A landscape with many valleys, sampled at points; each row gives a point and its height.
From any point a ball rolls to the lowest of the 2 points nearest to it. It stops when none of these is lower. Distance is the straight distance between rows; heights are no part of it.
<31> h=209: [ 21 -25  51  35 -29  -5 -58  33   6 -65   1 -13  11  67  -4   8  22   2
  18 -12 -56  -7  -2  18  20]
<552> h=442: [  7  22   6  12  55 -60  29 -52   6 -24  28   2 -13 -11   1  10 -54  29
  -6 -62 -11 -31  -7   5   7]
<115> h=557: [-27  -6  16 -35  19  23  10  52  -1  76 -34 -37   0   4   3  -9  -1 -14
 -52 -12   7 -12 -76  42  27]
<92> h=571: [ 22  55  -5 -38 -15  48   4  41  33  57  -4 -81   3  25  16 -17  21   4
 -12   3  78  25 -59  -4  49]
<599> h=189: [-20 -40 -10   3 -26 -16   9  38 -40 -13  65 -48   4  12  42 -21 -21  36
  18  30 -21 -18   5  41  -7]
<1562> h=291: [-22 -25   9   8  19  -7   5  47 -16   8 -12 -10 -43  39 -60  -8  32 -47
   6 -41 -40 -11  -2  23  35]
<1227> h=344: [   7   25   32   18  -33    0   32  -12  -50  -11  -12   23  -11  -19
   18    9   10   -3   61  -70 -109   32  -30    7  -19]
<471> h=401: [  1 -82  41 -49  55  12  -3  17  47  34  26  34  17   9 -11 -37  16 -39
 -35 -24  -5 -11  26  -5  12]
<895> h=149: [ -1 -65 -38 -14   1  -4   4 -16  60 -39   1  -1 -18 -30  50  24 -14 -12
  23 -10  51   2  32 -18 -83]
<231> h=343: [ 25  38 -16   9  16 -80   9  33   9  46  -5 -37  -4 -21 -52 -22   4 -26
  -7  53  43 -36   8 -14 -34]
<1013> h=153: [-16 -18  -1 -60  46   9  41 -46  -6 -55  -3  89 -10   4  -2 -27  10 -18
   5 -62  31  27  59 -10  58]
<1209> h=417: [ 33 -41  37 -49  37  29   4  -1  12 -12   1  35  26  24 -58 -38 -39 -62
   9 -34  20  29  49  13  -7]
<802> h=578: [ 37  54 -36 -34 -16  32   7   2  39  47  30 -88  -9  12  18 -23  18  11
 -15  32  77  34  -3 -15  -4]
<835> h=126: [ 13 -59  30  14  24  21  -8  26  73  27  -9 -58  17   7 -17  44 -41 -13
  18   2  30  -3  14  32 -27]
<1505> h=404: [ 11  29 -26  15 -14   2 -43  -6  15  -1  18  -2 -45  46   0  -4  -5  23
 -52 -61 -70 -14 -20  -8   0]
<1162> h=629: [-24 -40  -5 -45 -29  73   0  53 -30  32 -19  -5  23  23  26  -9   0  -5
 -67  35  45  22 -24  47  25]
<1102> h=348: [ 23  48  34   2 -35 -30  14  84  31   9 -35  31   1  25 -16  10  30 -16
 -12 -30 -20 -66 -35  18  29]
<1167> h=300: [-28 -80 -10   9  10  11  21 -14   4 -25  -7 -33 -10 -25  19  11  -9  -2
 -10 -49  -3  18 -23  40 -23]
<68> h=464: [ 47  25 -40 -37  -1  32 -21  17 -21  15  53 -12  -3  17  44 -15 -46  25
 -33  66  46  20  53  23  -9]
<1784> h=523: [  9  25 -25   3 -37   4 -37 -85  -6 -30  47  29  52 -28  35 -41  44  14
  10  38 -20  16  -3 -50  -6]
<822> h=505: [ 30 -16 -29 -12 -16  -1 -21   9 -10   2  -8 -52  -8  52 -12 -30 -38 -21
 -15  18  44  20   6  58 -32]
<1885> h=546: [-31  -6  -3 -22 -16  68  47  38  60  21 -18 -35 -36  30   1  16   4   4
 -14  38  38 -23 -22  17   2]
<1532> h=402: [ 23 -35  22 -32  15  63  -7  22  22 -87  -4  79  20  -8 -40  18 -18 -21
   6 -22  14  28  53 -25 -14]
<163> h=639: [ 28  71  49  13 -28 -17  31  13 -62  13   6  61  12   2 -29 -44  26  29
   2  20 -94  10  -1  11 -12]
<358> h=478: [-14 -12 -20  52  16 -10  -5 -31 -21 -36   9  24 -54 -15  22  45  -7  50
 -34  13 -22  -8  20  13  27]
<1637> h=626: [-27 -22   5 -48 -26  57  15  73   6 -21 -13  13   6  53  41 -20   8 -13
 -22 -10  41 -16 -38  35  21]
<747> h=598: [-21  26  -7 -41   1 -25 -18  19 -18  68  37 -61  27 -25  36 -41  29  -1
   1 -18 -31 -10 -40 -19   2]
<154> h=642: [ 21  80  38  15 -24 -46  23  22 -40  13  32   9  28   7 -31 -25 -12  32
 -13  18 -52 -17  -5  -1  -9]
<483> h=467: [ -8 -56  37 -21  64 -98  25  -5  -6 -21   7   4 -33 -13  34  19 -11  36
 -10   1  22 -19  47  35  31]
<5> h=552: [-39   6 -16 -15   3  38  36  37  27  41  -7 -19 -37  21 -15 -17   9   4
 -39 -16  10 -39 -35  16  13]
<1052> h=338: [-10 -15   3  -1 -55   4  14  15 -26 -55 -85  27  10 -34  21  13  50 -20
 -10 -39 -31  20 -76   2 -19]
<665> h=207: [-20  12  -2 -51  43 -20  36 -84  -6 -17  17  82 -13 -12  -2 -56  29   6
 -15 -33  12 -11  -3 -24  45]
<168> h=561: [ 32  42   8 -35  23  -5 -14  66  12  74 -58 -48  10 -11  23  -5  19 -45
 -20 -22  29   2 -78  11  41]
<198> h=246: [  0  67 -23   6 -53  18 -16  16 -49  25 -19 -28  40  -1 -27 -11  40  -5
 -30  41  40  36 -38 -18  38]
<1517> h=203: [-15  12  -6   9  39 -40  23 -18 -22   9  25 -19 -25  15   8  18 -74  46
  36  38  60 -25  32  33  39]
<600> h=190: [ -3 -70  -9 -14 -11  35 -25 -15  36  -9  24  17  25 -33  57  22 -16   4
  -6  11  33   7  20 -32 -51]
<1400> h=82: [ 10 -24  23 -28   2  27 -20 -61 -13 -16   7  11  58   6  12 -68  18  11
   1  -6 -35  33 -33  -7 -13]
<1213> h=637: [ 12  26  55   6  -9  19  22   7 -87  32 -21  40  21 -19 -32 -10   7  20
 -17  35 -78  27 -15  32  14]
<1549> h=385: [-15 -59  16 -65  10 -49   1  -5 -10 -15  20  61  22 -56  53   7  12   0
  47  26  48 -19  45 -28 -21]
<1243> h=301: [ -1  23 -25  27 -12 -13 -43 -17 -73  45  -9 -20   8 -16 -29  -2  18 -39
  33  27 -46  26  -3 -30   5]
<176> h=98: [  9   8 -13   1  30  15  50 -73 -38 -75 -22  21  16  -7 -33 -56  19   0
  13 -35 -21  56  -6  31   9]
<1222> h=222: [  8 -42  23   6 -40  41 -36  29  37 -12  14   1  51  -8  20  47   3   2
   6  47  33  -2  36 -18 -37]
<902> h=498: [ 24 -28 -23  16  -7 -75 -20 -48   4 -54 -27  33 -24 -26  37  19  10  21
 -78  26  32  -7  11  23 -30]
<863> h=527: [-40 -37 -11  38  11  38 -10  11  34  43 -20  -5 -30  -5 -37  29  24 -39
  13   5   5  -3   7 -41   2]
<34> h=258: [-10  64  10  24 -20 -32   8  32 -34  37  10 -56  30  -9 -38  -6 -19 -11
  69  10 -21  -5 -28 -19  10]
<798> h=271: [-29  33 -23  30 -47  26  -6  29 -37  22   2 -15  17  -7   3  12  10  25
 -21  74   8  -6 -18   7  13]
<1205> h=211: [-34 -44  -4  22  -1  57 -10  20  21  20 -15 -58 -52  36  19  42 -21  10
  22   3 -27   3 -15  26   4]
<1061> h=489: [  2  -1 -29  25  11 -65 -19 -48  -3 -50 -42  47 -61 -24  25  65  22  31
 -51  -9  11  -7  25   3   0]
<99> h=23: [ 12   0 -30 -69 -53  43 -31  60   5 -44  12  11  40  -4  17 -24  -4 -29
  48 -27  18  11  -3 -28 -59]
<1693> h=127: [ -7 -38 -16   1  -5  11 -38 -41 -13  -1  54  -3  11   5  34 -33  -6  22
  -9 -20 -56   9   0  -9  13]
<318> h=366: [  8  49  10 -21 -39  -6  22  18 -50  10 -88  64 -13   0   0 -26  29 -61
 -20 -51 -33  26 -48  -1 -16]
<1190> h=244: [-34 -14 -34   1  59 -26  43 -20  -5 -14  32  -5 -51 -16  -8 -30   9 -10
   3 -80 -39  -8   9  -1  23]
<1872> h=392: [-10 -26  20 -22  65 -15 -16  -8  31  66  27  -2   2 -10 -11 -25   6  -5
 -63 -27 -31 -25  -7 -12  17]
<1881> h=378: [ -5  33  -9  28 -26  27   0  25  -3  48 -68   6 -60  18 -15  46 -19 -17
 -26 -47 -40  12 -37   4  -4]
<1048> h=369: [-49   1 -20   6 -31   4  36  25  -5 -22 -25  -3   8  -8 -31  -7  35 -29
  15 -18  17 -20 -46 -17 -12]
<96> h=421: [-16 -60  51  -5  20   3 -10  11   2  25 -15  21   3 -18 -34 -28  69 -42
  21  13 -53  -9   8 -21  -2]
<1290> h=293: [ 16 -52  75  25 -12  21   9   1  58 -69 -24   5  58  28 -43  17  18  -1
  -8  -7   6   7  -9  25  -5]
<787> h=349: [ -3 -53 -51 -27  18   8  -5 -14  -8 -14  10  50 -56   5  32  -3 -14  -5
 -34   6  28   2  62  12  -6]
<1568> h=336: [-11 -41  77  43  57 -18  26   5  52 -29  15  -6  14  -8 -23  49 -15  17
  23 -15  -1 -34  21  -6  16]
<28> h=512: [ 22   2 -40  -6   5  21 -34   3   6  58  -1 -55   4  16 -21 -11   3 -46
   7   8  51  38  38 -32  -9]
<1884> h=218: [ 30  -8  79  -6  22 -22  -1  16  14 -10 -53 -39  44  19 -32 -31  22 -30
  77 -11 -31   3 -34  12 -13]
<559> h=208: [-22 -18 -26 -89  23 -11  37   6  -2 -51 -28  42 -22  -6  21  58 -40  33
   4 -57  75  29  73  46  42]
<416> h=322: [-29 -12  50  34  12   6   1  30  46  16  34 -41  21  -1 -10  29   0  23
  38  -7 -16 -47 -10 -17   2]
<1153> h=533: [-67 -31  -4  26  53  32  23   8  55  47  -3  13 -53 -30 -11  48   6 -13
  11  21  26 -37  19 -42   9]
<202> h=586: [ 18   9 -57 -40  -9  -7 -14  -7  26  26  44 -57   3   0  54 -44  24  -1
  -7  26  43   0   5 -12 -55]
<488> h=34: [ 13 -20  19  -7   8  55  -5 -68 -16 -53 -20  34  20  35 -15 -71  18  19
   3 -42 -46  54 -31  28  -1]
<376> h=441: [  3  18 -18 -25  25  13  28 -15  45  12  57 -24 -41  38  47 -19 -53  31
   5  39  28 -33  34  14  -4]
<1548> h=323: [-33 -59  26  24 -40  12  -7  42 -15 -54 -65   8  16 -19  10  45  48 -19
 -11   7  -2   3 -50  24 -11]
<1678> h=167: [-64 -42 -54  -2  -1  52  35  11  -9  -5  33  22 -45 -31   3  13  16 -23
  42 -15  12 -20  24 -42 -16]
<884> h=632: [-12 -45  25  -9 -14  16  -8  31 -56   8 -14  -4  27   7 -10 -29  -3  -4
 -58  30  -9  17 -22  50  30]
<1659> h=311: [-14 -13 -20  64 -17  -7  19 -49 -62 -49  23  39  20 -61  26  28 -16  48
  20  16 -54  15 -33  35  20]
<504> h=236: [ 21   6  66  18  18 -40  -8  22 -23  22 -14 -66  55  -3 -23 -12 -12 -17
  53  11 -31   8 -24  13 -21]
<1931> h=454: [ -2  14 -34  -2  -6 -49  -7 -72 -23 -68  15  69 -27  16  14   0   9  32
 -13   1  21  -2  40   9  55]
<1383> h=154: [  2 -41 -18 -24 -22   1   4  40  -5 -42  67  -2   4  20  23 -23 -10  14
  32  10  13  -7  44  18 -33]
<14> h=173: [ 24  58  20 -16 -15  -3  17 -19 -56   1 -54  10  37   4 -62 -70  14 -31
  17   9 -11  35 -33   9 -13]
<1819> h=400: [-23 -82  34 -10  39 -24  24 -12 -13 -16  22  28  22 -49  16  -8  31 -11
  37  36  11 -16  35 -13 -23]
<1113> h=356: [  0  52 -21  22  -6  -7  16 -65 -23  44 -30   0  30 -75 -32  17 -34 -20
  24  -7  -2  38 -38 -40 -19]
<1948> h=262: [ -3  35 -65  35  32 -14 -36 -39 -22  63 -15  -3 -75 -29  -1  31 -13  -4
 -12  34 -24  -3  23 -19   0]
<1260> h=286: [ 27  40 -15  16 -65  64 -17  51  51  -1   5 -38   2  50  -1  31   5   3
  19  71  48   7  35 -11  -8]
<935> h=566: [ 20  47   5 -32  -3  17  -4  28   8  73 -16 -69  40 -25 -11 -13  28  -1
 -51 -15  70  39 -77 -11  37]
<828> h=414: [ 14  35 -22   7  11 -16 -12  -1  51   2  28 -43 -37  53  -6 -15 -24  34
 -21 -43 -25 -36 -16   7 -12]
<938> h=635: [ 15  -3  41  11   9 -11 -19  18 -52  41 -16  37  19 -17 -43  -7  15   4
 -79  55 -56  11  -5  22  24]
<1860> h=497: [ 31   2  36  25  36   1 -51 -39   3  50   1 -20  48 -27  -5  26   2  19
 -64  25  -2  27 -10 -26  26]
<153> h=223: [ 47  78  27 -31 -38  19 -22   5 -49  31 -29 -24  71   9  -2 -33  42 -10
 -31  -1   2  57 -60 -12  38]
<1201> h=197: [ -8 -34  -6 -79  44  13  23  -4   6 -45 -19  77 -12 -14  -6  15 -32 -28
  -5 -57  62  16  57   0  23]
<1141> h=279: [-18 -27  12   8  30  15   2 -68 -35  35  17 -17  65 -59  24  10 -56  19
  27  30  -5  20 -36  17  22]
<1155> h=200: [ 47  66  38 -24 -18  14 -29 -28 -19   4 -45  -5  62  31 -31 -72  66 -11
  -6  18  -4  48 -39 -16 -21]
<474> h=180: [  8 -23  27  22 -36  35 -31  67  29 -34  21 -26   0  85  17  27 -15  25
   4   3 -15 -24   6  44  24]
<650> h=368: [ -6 -42 -17 -70  14 -29  -4 -17  -5  -8   1  66   2 -17  45  11  -7   9
 -15  19  71  -9  50  -7 -10]
<1443> h=367: [  1  41   1  12  -5  28  19  67  31  60 -95 -15 -68  31  -7  40 -16 -19
 -15   5 -19 -13 -56  39  32]
<784> h=282: [ -2  -9 -41  36  18 -17 -41 -28 -53  26   1  -7 -19 -21  -4  10 -10 -16
 -20  48   1  12  26  -1  -1]
<1189> h=391: [  3  40 -21  33 -34   7  -8 -27 -14 -10   5  61 -30   0 -15  12  17  19
 -69 -41 -61   1  -6 -24   4]
<840> h=144: [ -1  19  15  -3   5   6  54 -34 -58 -16 -54  17  10 -19 -54 -39   6 -16
  14 -23 -40  40 -37  27 -13]
<979> h=361: [ 13  43  13  54 -43 -14  -8   2 -48  15 -36   6 -33  13 -31  39  -7 -34
  59 -52 -78  26  -4 -10 -18]
<809> h=95: [ 34  -7 -36 -53  -8  22 -36  59  13 -23  28  -5  20  -9   9 -12 -47  -5
  28   8  20   4  42  -4 -56]
<1700> h=140: [ -4  12 -48 -18 -10  27 -11 -14  16  46 -18 -97 -37  15  29 -16 -10 -19
  27   5  16  22 -35  13 -28]
<1413> h=307: [-19 -76  51  41 -14  33  21  14  18 -73 -29   9  35 -12 -20  45  43 -13
   1  -2   0  18   6  15   1]
<1522> h=240: [-24 -48  21  49  12  61 -17 -12   6 -13  13 -26  16  20 -13  42 -41  16
  15 -16  -9  16  -1  12  14]
<1684> h=383: [-37  10  24  40  -6  -9  42  22 -14   9 -46  24   1 -52 -58  38  11 -25
  18   2  -5 -10 -28 -30 -15]
<1093> h=534: [ -4  16 -77 -12 -43   8 -43 -57  17 -10  62  24   8  -3  62 -32  34  17
  -4  15  15 -17  18 -54 -19]
<55> h=428: [  0  15  -5   4  51 -38   7 -22  38  -4  65 -36 -31  22  31 -31 -49  40
   7 -14  12 -52  11   4  -3]
<591> h=304: [-30  36  34  13  -2  15 -16  66  31  48  21 -57   9  25   8  16  11  12
  56   1 -24 -40 -40 -17  39]
<1392> h=321: [ 10  45   7  23  22  -5   6 -54 -53  45 -16  21  -3 -37 -44 -23   8 -22
  65  -8 -77  38   6 -30 -21]
<1030> h=476: [-14 -19  27 -20  54 -80   4 -41 -36  25 -27  17 -27 -35  21  48 -31  49
 -10   1   7 -11   3  41  43]
<971> h=544: [ -1  20 -49 -11 -29   1 -30 -24   0  -7  81  24   1   4  76 -12  -7  46
   8  41  17 -21  47 -18   3]
<1839> h=353: [-18  31 -14  -9 -58 -10   9  30 -37 -17 -75  33  -1 -15 -11  -5  41 -48
  -6 -20 -11 -14 -64 -20 -15]
<497> h=386: [ 12 -46 -29 -24   4  39  25  55  11 -91  18  42  -1  -8  -7  23 -22 -16
 -10 -40  28  37  71  23 -17]
<799> h=272: [-19 -21 -21  17  50 -25  20   3   1  17   6 -26 -56   3 -52 -10  10 -46
  26 -56 -36 -14   6  -4  -3]
<1403> h=120: [ 30 -21  35  18  -6 -48   2  62  62  14 -21 -64   7  13   8  29  12  13
   0  25 -14 -56 -13  61 -22]
<146> h=316: [-18  33  -1  34 -40  12  35  63  -9 -27 -27  14 -22  12 -12  30  18  45
 -54  -6 -24 -22 -35  32  21]
<75> h=615: [ -2 -19 -33 -32 -32   7 -34  55  31   2 -26 -10 -32  51  22 -24  51 -58
  -2  -8  12 -34   3  20 -12]
<70> h=475: [ 43  35 -48 -45 -14  87 -15  29  -4  32  25 -40  -2  17   6   3 -64   4
  -5  40  39  64  38  12  -6]
<1483> h=94: [  5 -40  -7  10  -5 -33   4 -23  32 -42  13 -39  26 -13  18   8 -25  -4
  36   1  69 -16   5   1 -85]
<1064> h=511: [ 24 -13 -12  19  24 -40  15  -7 -12  -7 -22 -46  -5  19 -29  -6 -59   5
 -39  45  55   9   3  69 -23]
<604> h=294: [-26  25 -18  62 -55  21   9  17 -33 -44  22   2  -1  14  -4  22  -5  58
 -32  52  -2 -23  -4  21  14]
<1521> h=435: [-14  32   1 -17  -9  -4 -10 -55   8 -11  21  77  -9  31   4  -3   7  22
 -14   3  48 -19  42 -55  57]
<1783> h=564: [ 12 -26   2 -18  -7 -32 -40 -33  16 -68  43  45 -23  17  54  28 -27  31
  63 -27   4  -8  75 -28  10]
<1799> h=331: [ 10 -29 -43   2  32   7  17  -5   5 -30  11  19 -68  53 -20 -12 -23 -22
 -42 -17  33  11  64  39  10]
<893> h=97: [ 28 -29  29  16 -17  -3 -10  51  90  23 -57 -71  23  24  -8  40  10  -9
  12  40  36 -29 -11  50 -14]
<1874> h=468: [-14 -18 -55  20   9 -24  26 -44 -37 -79  16  38 -18 -15  45  32  -2  31
  -7   5  19  22  40  39  58]
<532> h=418: [  8 -43  16 -39  -6  58  18  36   4 -56  -5  46   8  40 -64 -27  16 -63
  20 -40  10  27  47   9   4]
<896> h=210: [-59 -26 -68   7  22  26  30 -19 -14  -1  45   0 -63 -12  26 -14   3   3
  11 -35 -24 -16   7   4  12]
<734> h=651: [ 11  89 -13  46 -35  23 -29   1  33  14  20 -49   8  37  -8  17  -3  58
 -27  35   1  -3 -11 -35  29]
<95> h=384: [ 14  -6  37  -3  63 -69   0   5  15  52  17   0   2 -30 -40 -29   8 -20
 -10  -9 -41 -39   2  -3 -11]
<248> h=313: [ -6 -32   6  10  17 -10  28  36  14 -46  26   3 -21  39 -35  -1  22 -13
 -26 -27   1 -10  45  22  20]
<879> h=455: [  0  -8  22   5  54 -77  40 -47  -9 -63   5  10  -5 -14  11   4 -14  18
  25 -30  33  -1  23  14  31]
<1235> h=179: [  0 -17 -31  17   8   1 -42 -15   7  43  -4 -67 -46   0  26  16  -7  12
   7   3 -41   3 -16  10 -23]
<388> h=232: [ 41  27  33  53 -29 -23  -9  -4   4 -70 -16  17  -5  35 -25  17  23  18
 -13 -30 -75  13   7   0 -10]
<1008> h=609: [-11   1 -30 -23   3 -19 -27  54  11  11 -36   4 -64  26  44 -22  41 -43
   7 -48 -44 -47 -54   4  -1]
<792> h=593: [ -9  43 -34  -2  -9  -3 -13  -7   8  37  52 -59  23 -12  27 -19  11  27
   4   7   0 -18 -25 -30  -5]
<1025> h=503: [ 33  23  -9   7  11  14 -50 -43  -5  47   8 -55  36 -15 -13   7   7  -5
 -27   4  36  51 -18 -37  17]
<341> h=326: [ 42  73 -14  -5 -22 -88  14  -8 -14  38   2   1  20 -33 -29 -29  17 -20
 -15  13  -4 -12   3 -30 -49]
<336> h=507: [  6  -3 -42   0 -27 -56  -7 -14   5 -21   1  17 -11 -22  17 -32  40  11
 -62  21  -3 -23 -16   0 -42]
<782> h=440: [-48 -31  17 -18  -6  22  -4  47 -22  43  18 -35  45 -35  14   0  42 -26
  30  35  10 -10 -21 -23  -3]
<275> h=620: [-19 -14 -42 -40 -55  51  14  54  23 -31 -20  -1 -31  50   7 -12  14 -45
   3 -19  56 -11  -1  29 -27]
<295> h=371: [-12 -50  -1 -11   6  13  46  61  41 -71  15  33  -5 -22  -4  41   7  -8
  10 -12  51  -8  64  11 -38]
<11> h=372: [  8  27  32  44 -30  17 -12  31 -28  21 -44  30 -29  35 -40  54  -5 -26
  -2 -60 -76  15 -15  -4  24]
<142> h=485: [ 14  26 -55 -10 -29  87  -3   7   7   3  -1   0   8  26 -22   3 -83  -5
  -2  26  78  47  35   4 -14]
<214> h=515: [  4  23 -37  -3 -49 -21 -19 -42 -40 -15  21  15  24 -22  -2 -55  37   0
 -18  25 -20  -4 -20 -18 -18]
<1094> h=412: [-29 -88  66 -12  50  12  34  -1 -10   4  -4  -3  27 -34 -17 -24  28 -35
  47  -3 -29  12  -5   7 -23]
<1632> h=238: [-21 -44 -13 -29  49 -39  25 -42  -8 -13  12  47 -21 -22  12 -44  16   5
 -27 -35 -11  -5   0 -10  15]
<704> h=298: [ 25  15 -29  17  -6 -39 -31 -34 -67  43 -37  26   8 -61  -5   8   9  -9
 -67  39 -16  29  -4   8 -35]
<663> h=496: [ -1  17 -54  26 -37  47 -11 -15 -35  -8   1 -24  12  55 -37 -12 -54  -8
  -7  26  54  36   3  22  10]
<963> h=409: [ 31 -52  21 -65   9  41 -25  33  50  32  -7   9  42  38 -39 -25  -9 -67
 -23 -15  28  17  27  20  -6]
<1565> h=419: [-26  51   2  15  33 -16 -10 -46  26  19   5  55 -23   4 -29  11   9   8
  -5  -8   4 -29  14 -88  52]
<1283> h=646: [ 18 101   3  42 -45 -22  -2  21  12  32  38 -12   3  26 -21   7 -24  46
 -23   2 -24 -30 -11 -17 -10]
<412> h=312: [ 41  41 -13  -6 -26 -73  18 -32 -45  36 -13  35  23 -52  11 -15  -3  -9
 -61  11 -28  14  -2   8 -61]
<166> h=281: [  4  85  17  16 -19 -14  -9  73 -17  46 -13 -43  29  -7  -2  -1  29 -18
  62  15   9 -10 -49 -39  51]
<307> h=237: [ -2  38  -4  38  30 -33  16 -12  30  23   6 -61 -14   4   5  26 -65  38
  36  58  59 -22  15  -1  -1]
<1214> h=354: [-15 -41  29  15  25  -1  19  15  40 -35  11  32 -14 -12  -4  58  -4  -1
  21   4  50 -21  64 -22   2]
<862> h=328: [   6   22    8   31  -12   -2   27  -55  -33  -28   18   39   16  -56
   19    0    4   40   51  -28 -100   29  -26    8  -11]
<1431> h=590: [ 16   9  39  23 -16 -24 -46  -9  35  -7  53 -32  73 -18  38   5  35  37
  15  43 -24 -17   2 -56 -17]
<170> h=277: [  6  -8  52  35   2  16  -1 -23  37 -63  -4  34  43  24 -37  10  -2  23
 -34   6  16  -9  13 -16  15]
<137> h=575: [  1 -39  42 -24  20 -31 -20 -68  14 -56  19  55   3  -3  48   2  21  32
  69  -8  -6  -4  51 -36  17]
<1271> h=186: [-19  11 -73 -41 -30  50  13  23  30  30 -13 -59 -59  31  25 -17   2 -63
  57  13  39  17  -1 -10 -24]
<1024> h=379: [  2  50 -28  16 -64  -3  28 -15 -67  10 -32  76 -30  -9 -25   9  17 -23
 -44 -58 -59  28 -18  11 -13]
<475> h=539: [-47 -11  -2  11  25  38  71  -1  76  28 -16 -21 -73 -28  -9  41   2   5
 -16  53  17 -37 -12 -19  -5]
<1942> h=152: [ 18   1  22  11  19 -55  21 -52  12 -41  18 -37  35 -16 -17 -31 -20 -13
  57 -11   7 -12 -13  -8 -52]
<1047> h=192: [ 34 -12  60   8  31 -17  10 -28  25 -58 -25 -19  34  10 -19 -48  13   2
  70 -29 -43  19 -21  15 -55]
<509> h=603: [-17  -4 -25 -43   8 -41 -22  42   4  46   7 -43 -20   1  44 -44  39 -21
  15 -33 -32 -40 -59   0 -18]
<777> h=519: [ -3 -29 -19 -10  24  36 -23   9   6  37  15   0 -11 -10 -17  19 -24 -41
  18  18  42   9  58 -33  -5]
<1121> h=370: [  7  51   6  48 -24 -14  19 -22  22  25 -46   5  25 -35 -55  27  -9 -21
  -5  -4  22  12 -32 -50 -32]
<824> h=357: [  8  28 -21   3  51 -95  11 -16   6  27  13 -27 -24 -19 -10 -24 -20  -8
  14  25  34 -46  22 -14 -30]
<432> h=159: [-10 -25   4  24 -18 -14 -32  19 -30  -2  47 -33  -8  26  35 -11 -16  45
  12 -10 -81 -14 -21  24  21]
<1876> h=431: [-20 -58  10 -45  -6  15 -31  38  -8  45  18   3  23 -10   6 -27  62 -57
   9   8  -9   6  24 -22 -12]
<1717> h=583: [  5 -23  57  31   7 -11 -19 -42  21 -48  30  30  27  -5  32  -1  22  43
  35  25 -27 -14  20 -45  -1]
<1901> h=453: [  6  32  -7 -10   2  28  24  27   9  23  45 -40  -8  32  30 -12 -42  41
 -27  96  29 -18  28  32  11]
<1765> h=280: [-15 -58  33  20  48  17  35 -50 -21 -48  -3 -10  22 -40  -3   9 -26  17
   7 -44 -49  39 -26  33  15]
<1528> h=295: [-16 -50  -1  28  14   9  -4 -80 -51  -8   3  38  40 -80  37  10  -1  15
  36  45 -35  27 -34  19   6]
<286> h=403: [  6  70  -6  31  -6   8  -2 -52  11   7  -9  64 -11   1 -50  12 -12   3
 -56 -21 -24  -5  -5 -63  18]
<877> h=239: [-47  -8 -69  21  41   4   4 -34 -16  37   8   9 -93 -34  16  13   6  -1
   4   5 -30 -21  25 -13   7]
<38> h=655: [ 16  90  -5  15 -52  33 -41  30   2   8  17 -55  33  55  15   4  18  30
   8   8  20   8 -36 -37  50]
<1015> h=103: [-35 -28 -48 -38 -42  54 -12   9  16  -7  25  10   5  -8  19 -15  11 -38
  45 -37  27   4  11 -49 -41]
<1611> h=256: [ 39  25 -14   9 -43  52 -45  43  72  -8  28 -12  31  17  10  44 -20  16
  30  44  58   6  49 -44 -43]
<1543> h=490: [  7 -23  14  -4  36 -21 -52 -47   6  40 -22  24   6 -15  38  38 -12  35
 -69  45  42   1  20 -15  25]
<1823> h=373: [ -1  -8  16 -23  75 -54   4 -47 -17  44  12 -14   4 -22 -25 -38 -28 -32
  19 -15   6 -14   7 -16   2]
<121> h=483: [-10 -25  37  -9  37 -23 -15 -41  -5  10 -22  27 -10  15  16  47 -44  43
 -52  19  47  -6  18  25  56]
<186> h=341: [ 43  68   7  29  17 -44  19 -79 -27  42 -29   6   7 -34 -49  -2 -51 -23
  45 -25 -15  44  -8 -26 -31]
<1182> h=334: [ -2  31  41  -5 -41 -28  32  63  -8 -37 -18  38   3   7  19  -1  40  13
 -20 -48 -39 -27 -62   9  11]
<610> h=358: [ 40  63  19  22 -13  -1   9  90  49  67 -77  14 -14  11  17  44   1 -24
  -8  -6  -4 -48 -31  23  45]
<172> h=263: [-33 -38  26  31  41  31   1 -63 -17  -2  16 -19  34 -27   6  23 -56  24
  27 -25 -35  10 -32   0  29]
<105> h=257: [ 14  20  53  31   6 -14  31 -33  -6 -63 -12  33  22 -12 -19   1   2  42
 -22 -10 -27   6 -10   7   7]
<1883> h=554: [ 28   1 -15  -9 -20   7 -57 -21  11 -41  79  48  13  29  56  -7 -36  34
  21  -1  -6 -13  73 -34   8]
<1303> h=151: [ -5   1  -9 -27  27  -7  34   7 -17 -39  10  22 -28  23   0  28 -70  24
  14  -9  75   3  75  41  50]
<726> h=150: [ 13  13  30  14 -31  -7  -2  68  38  -3  -4 -42 -10  61   4  16  -4  55
 -16  24 -12 -55 -31  53   8]

Where does a ball stop that starts at each point below?
<497> | <1483>
<1209> | <896>
<318> | <893>
<782> | <896>
<1684> | <893>
<1881> | <488>
<1121> | <896>

Call two points neighbours if one is among the 2 nearest of the other. Go from one point of each pair to the other, from neighbour to neighbour, staying as low as possible. Name the highest point that can't be avoided.
<99>, <1303> | <1190>
<99>, <488> | <599>
<488>, <172> | <1881>
<1013>, <1303> | <559>
